Points, in no order, along strands that fork, close into loops and pass close to each other.
In the rows, 128 means zero.
Points whose rows are less than 86 apart are linked; no others are. Some points are linked to none.
basor: [137 104 179 129 171 135 115  91 143  90 115  98 128 114 127 108  62 121
 127 181]
libip: [201 101 149 107 153 127 138 116 158  96  77 111 172  90 109 116  80 102
 131 186]
Las: [154 113  99 125  91 118 140 174 123 116  93 137 170 141 140 124 136 134
 165  68]
karev: [ 96 132 114 124 108  88 129 158 100 164 174 166  95 129 138 183 171 136
 121  94]
simi: [141 126 129 134 112 126 135 112 153 122 112 146 215 146 157 113  97 129
 195 119]
Pes: [ 55 160 130 114 192 159 110 141 163 112 160 158 103 124 128  55 124 158
  90 138]
Daza: [110 123 144 158 196 158 101 116 128 105 103 107  47 134 121 120 101 139
  83 185]
lun: [104 190 156 121 150 176  95  81 128  79 141 119  89 110 144  52  69 143
 107 160]
tal: [125 136 101 112  92  98 131 183  96 148 154 148  79 128 121 175 186 123
  97  76]
moge: [106 149 122 117 124 138 122 150 139 101 140 166 188 130 153  47 117 147
 160  67]
kizo: [128 139 109 143 114 128 136 155 114 111 113 115  96 141 115 137 150 133
 127  77]
labo: [139 143 108 109  76  96 136 153 107 149 153 183 172 125 145 130 148 126
 144  96]
matab: [165 122 146 100 107 117 153 102 147 155 144 123 176 101  93 152 128  90
 106 208]
Bira: [ 50 145 138 116 164 125 133 114 142 150 195 157 133 132 133 105 144 149
 113 148]
ragut: [154 117  83 110  82  96 142 211 102 133 113 158 132 142 136 152 177 137
 134  56]
Badon: [178 134 141 135  56 129 109  76  88  95 103  60 112 131 120 140 104 125
 162 121]
zamu: [191 120 150 130  84 137 120  72 103 106 102  65 123 115 103 157  99  97
 128 153]
Pesa: [116 163 128 109  61  99 125 111  85 149 182 167 146 126 142 128 142 131
 140 102]
voka: [156  82 113 137 136 123 153 162 133 128  89 125 147 131 139 151 141 135
 159  91]
Vug: [145 117 164 138 149 146 115  82 136  90  99 103 133 122 146 103  58 123
 155 142]
Munef: [138  85 139 155 138 115 135 102 134 146  99  97 156 142 134 170 113 134
 174 149]
nunob: [179 161 111 114  43 131 123 125  82  83 105  86 111 135 102 113 132 116
 120  89]
boza: [ 71 170 108 118 199 169  97 170 163 102 131 159  88 123 132  39 118 155
  91 118]
tane: [125  83 130 139 171 107 154 144 139 159 120 129 141 131 120 156 139 121
 116 137]
nati: [ 88 188 137 104 121 149 117  97 129 122 184 139 121 121 122  67 125 134
 112 127]
tifi: [182 113  86 112  83 109 147 192 112 122  90 147 158 136 127 155 155 135
 155  66]
zudu: [110 119 120 192 133 143 107 101 116 122  94  86  71 179 165 135 122 170
 191  91]
ribol: [ 97 143 115 125 144 127 130 152 115 155 172 135  57 107  96 161 182 126
  71 125]
Ren: [112 138 138 109 161 145 115 144 169  94 123 139 176 125 149  48  93 137
 146  99]
zimin: [ 65 139 112 122 136 105 134 169 129 168 178 186 141 136 165 129 174 152
 140  76]
Poted: [204 126  90 104  43  95 151 160 130 143  98 164 191 124 138 172 161 109
 155 126]
lere: [148 150 142 112  48 106 143  98  91 158 162 125 146 106 116 179 147 105
 128 153]
puvu: [164 142 134 118  77 126 134  95 130 127 119 140 197 122 135 114 106 113
 170 136]
rute: [136  50 171 143 212 120  96 105 137 105 104  96  95 141 121 136  87 132
  95 205]
pafi: [147 159 157 103 148 170 110 114 135  61 119 119 138 105 132  39  64 121
 115 124]
bekil: [134 144 133 131  79 118 124  93  94 154 154 110  99 124 117 174 144 113
 125 131]
Zasug: [158 157 118  98  69 125 136 135  97 119 144 116 108 109  93 130 159 105
  87 106]
lazoz: [107 152 114 107 115 125 129 150 122 135 172 167 131 107 120  98 159 130
 110  97]
taruk: [ 97 105 133 162 177 136 128 119 126 134 108 111  70 153 129 147 130 142
 128 141]
nebu: [130 149 137 142 124 143 114 117 127  98 111 120 118 132 139  92 102 133
 145 101]
bog: [157  77 113 127 141 111 161 161 150 141  94 138 183 134 143 150 131 126
 170 123]
Nosu: [ 74 168 109 167 134 161 112 132 101 155 138 120  36 157 122 150 163 140
  92 141]
bupud: [106 134 111 148 191 162 105 166 142 104  94 129  64 136 138 100 118 151
 110 108]
gede: [141 141  80 105  92  88 134 213  92 141 139 157 111 127 122 148 190 134
 102  55]
lem: [108 124 136 128 138 126 143 128 152 142 139 156 209 145 156 109 109 133
 177 113]
bovad: [137 108 157 122 125 105 140  81 143 173 156 117 163 107 104 171 117 103
 108 213]
mono: [191  92 106 119 102 125 158 152 124 132  93 112 129 105 100 178 149 100
 115 129]
petul: [ 99 155 118 179 144 176  90 106 103 119  86  84  27 168 144 139 112 151
 137 135]
Nefo: [153  85 106 140 130 117 160 180 124 141 105 116 118 135 125 175 162 128
 137  85]
kemus: [191  85 123 124 130 128 150 123 117 120  85  86 106  98  86 185 134  85
  96 153]
mapag: [129  79 143 169 141 117 127  78 122 157 118  83 124 148 135 185 122 117
 172 167]
Mizi: [161  61 153 125 171 107 138 111 161 131  90 118 174 123 108 146  92 116
 122 208]
Sini: [ 68 125 123 143 174 122 126 137 150 138 139 155 152 158 171  99 130 157
 154  98]
bedaf: [113 123 132 185 164 156  99 117 110 103  62  77  48 160 165 136  98 161
 173 118]
Zofi: [ 70 104 131 170 163 118 130 117 135 144 129 133 154 180 184 132 130 166
 181 103]
nibon: [ 91 167 137 168 136 170  90  84 115 111 115  97  63 155 144 111 105 151
 140 139]
bev: [185 148 150 102  91 144 140  88 130 119 125 106 167  91  98 116 102  92
 124 171]
nezi: [170 101 137 146  94 126 133  82 133 135  97  97 172 129 127 161 102 111
 186 152]
Ger: [176 109 127 140 103 137 125 119 103 112 113  69  81 118  91 162 137  99
  96 130]
meb: [ 63 120 123 126 166 103 136 150 147 161 173 180 165 129 157 124 155 148
 141  97]
vaviz: [173  98 110 111 137 114 156 170 177 136  93 164 210 117 127 139 133 114
 145 156]
Gis: [181 111  96 109 100 112 149 181 133 118 104 126 142 100 102 155 153 104
 108 105]
vup: [ 85 192 140 143 138 181  86  91 120 110 119 117  71 138 149  75  84 153
 121 150]
tir: [102 122 133 110 158 128 132 124 162 125 138 155 198 125 148  80  99 139
 154 127]
Tusa: [ 95 152 160 160  96 136 117  47 101 145 158  96 104 149 138 142 118 132
 143 151]
zure: [161 117 137 110 144 126 145 130 141 116 120 123 148 102  95 119 118 101
  97 156]
fazu: [167 143  98  99  50  84 148 157 133 163 132 191 181 125 148 166 154 109
 154 128]
lanad: [ 96 165 126  97 115 134 121 122 132 134 185 162 154 107 130  61 135 134
 121 107]
riruz: [ 81 134 110 155 161 130 133 152 116 169 140 129  47 145 119 179 177 134
  78 131]
poges: [196  96 145 140 103 140 125  81 124 116  80  65 136 116 115 161  95 105
 169 155]
beteb: [ 82 171 128 120  75 101 114 122  84 169 197 174 116 135 153 129 156 141
 139  95]
kugik: [196 146 125 107  46 123 148 103 143 126 114 137 214 108 129 120 119  96
 155 166]
Panab: [ 67 160 134 113 154 117 119 135 134 162 202 159 104 123 121 128 163 142
  91 148]
Famil: [ 60 176 115 146 117 150 105 116 109 159 176 136  64 152 134 130 160 149
 106 119]
digo: [184  86 120 105 152 111 156 149 180 130  97 151 197  99 107 144 125  98
 124 183]
bani: [ 66 154 102 120 144 128 126 185 126 151 166 177  98 134 142 124 179 158
 105  78]
Gak: [141  72 136 128 181 117 143 132 154 136 100 119 149 134 114 154 111 118
 114 164]
laz: [ 46 158 140 131 183 140 115 111 154 137 173 148 124 138 135  76 129 159
 100 154]
luva: [116 127 138 134 156 134 128 137 140 114 136 123 120 130 120 109 123 130
 112 116]
Pov: [141 164 165  94 164 161 102  97 134  73 127 112 101  96 128  49  71 124
  96 152]
nege: [122  83  97 134 140 102 168 192 128 166 130 143  97 131 126 203 186 134
 120  90]
varag: [167 148 147  88 104 138 140  92 136 132 153 115 162  85  84 119 114  79
  94 191]
Num: [128 111 124 146 150 141 128 129 127 118 108 109  89 133 110 137 135 126
 118 110]
pebo: [197 126 113 110  64 114 157 134 143 130  99 144 183 120 119 157 136 105
 149 142]
luk: [ 71 155  92 128 171 146 128 194 144 126 137 166  94 144 151  89 168 165
 112  63]
rab: [111  99 131 102 200 126 129 173 169 126 137 151 119 102  91  99 140 119
  66 153]
Zezi: [110  44 153 155 217 111 109 123 133 135 116 112  94 148 110 149 118 141
  94 198]
vibos: [132 149 129 140 101 138 121 107  87 131 134  94  71 126 104 163 152 120
 104 125]
Femi: [184  89 149 115 149 116 148 124 172 131  95 129 198 115 104 138 105  95
 129 212]
geg: [119 116 120 111 112  88 153 153 121 174 163 170 120 112 128 190 158 124
 112 117]
Dok: [104 143 121 125 111 113 126 143 130 139 139 180 205 142 165  88 123 147
 185  79]
totu: [100 158 148 128 139 155 114 100 128 117 162 118 106 129 123  89 117 129
 103 142]
Zodel: [118  88 117 127 140 104 163 164 134 174 149 149 136 121 126 183 165 117
 118 121]
Dini: [126 164 155 111 147 157 110 116 151  72 122 138 158 112 149  42  69 142
 148 101]
visun: [111 158 109 127 113 139 115 163 113 116 146 134 109 133 127 100 150 144
 116  72]
gafi: [129  85 184 131 188 127  96  67 133 101 120  93 118 129 128 112  67 120
 102 214]
Kup: [127 143 155 150 122 146 105  80 129  89 109  98 135 140 153  98  76 141
 170 115]
pid: [221 117  96 125  51 115 135 138 113  90  62  86 158 141 113 146 128 119
 169  95]
nadu: [ 91  90 145 147 208 127 117 134 143 131 116 119  94 152 124 135 133 140
 104 156]
safo: [ 93 160 136 166  97 153 103  84 108 117 138 110 125 166 168 106 123 155
 172  95]
Gad: [196 120 147 110 113 144 137  89 139  89  98  99 163  93 108 107  68  89
 125 164]
vizu: [105 136 126 127 153 121 133 145 131 150 169 135 102 103 104 144 160 117
  83 136]
vobo: [ 84 147  97 122 189 160 121 192 161 100 133 170 100 126 136  51 131 158
 112  73]
biv: [ 76 124 138 185 143 133 115 106 120 133 113 105 118 185 182 140 120 169
 197  95]
fot: [ 58 169 132 132 101 114 117 103 101 172 196 155  95 141 157 144 155 148
 127 111]
Rep: [171 149 118 100  44 120 131 119  93 123 140 117 138 115 105 143 140 102
 112 129]
simeb: [126  79 154 143 143 105 132  83 121 156 128  99 136 129 107 185 120 108
 122 197]
liv: [183 129  95  97  76 121 145 168 102 109 115 113 112 105  89 147 160 101
  79  87]

How many points has the smallest loop of links through each point below? Write none if it is on no loop.
tir -> 5
Vug -> 11
Nefo -> 11
mono -> 10
kizo -> 8

A piece is all that can be reached along the links. How many separate loops has the piece of each point below (a circle has one, a figure eight two, a Y none), and how many tips (points with one link)?
Dini -> loops 2, tips 0
visun -> loops 2, tips 0
Mizi -> loops 2, tips 1
liv -> loops 1, tips 0
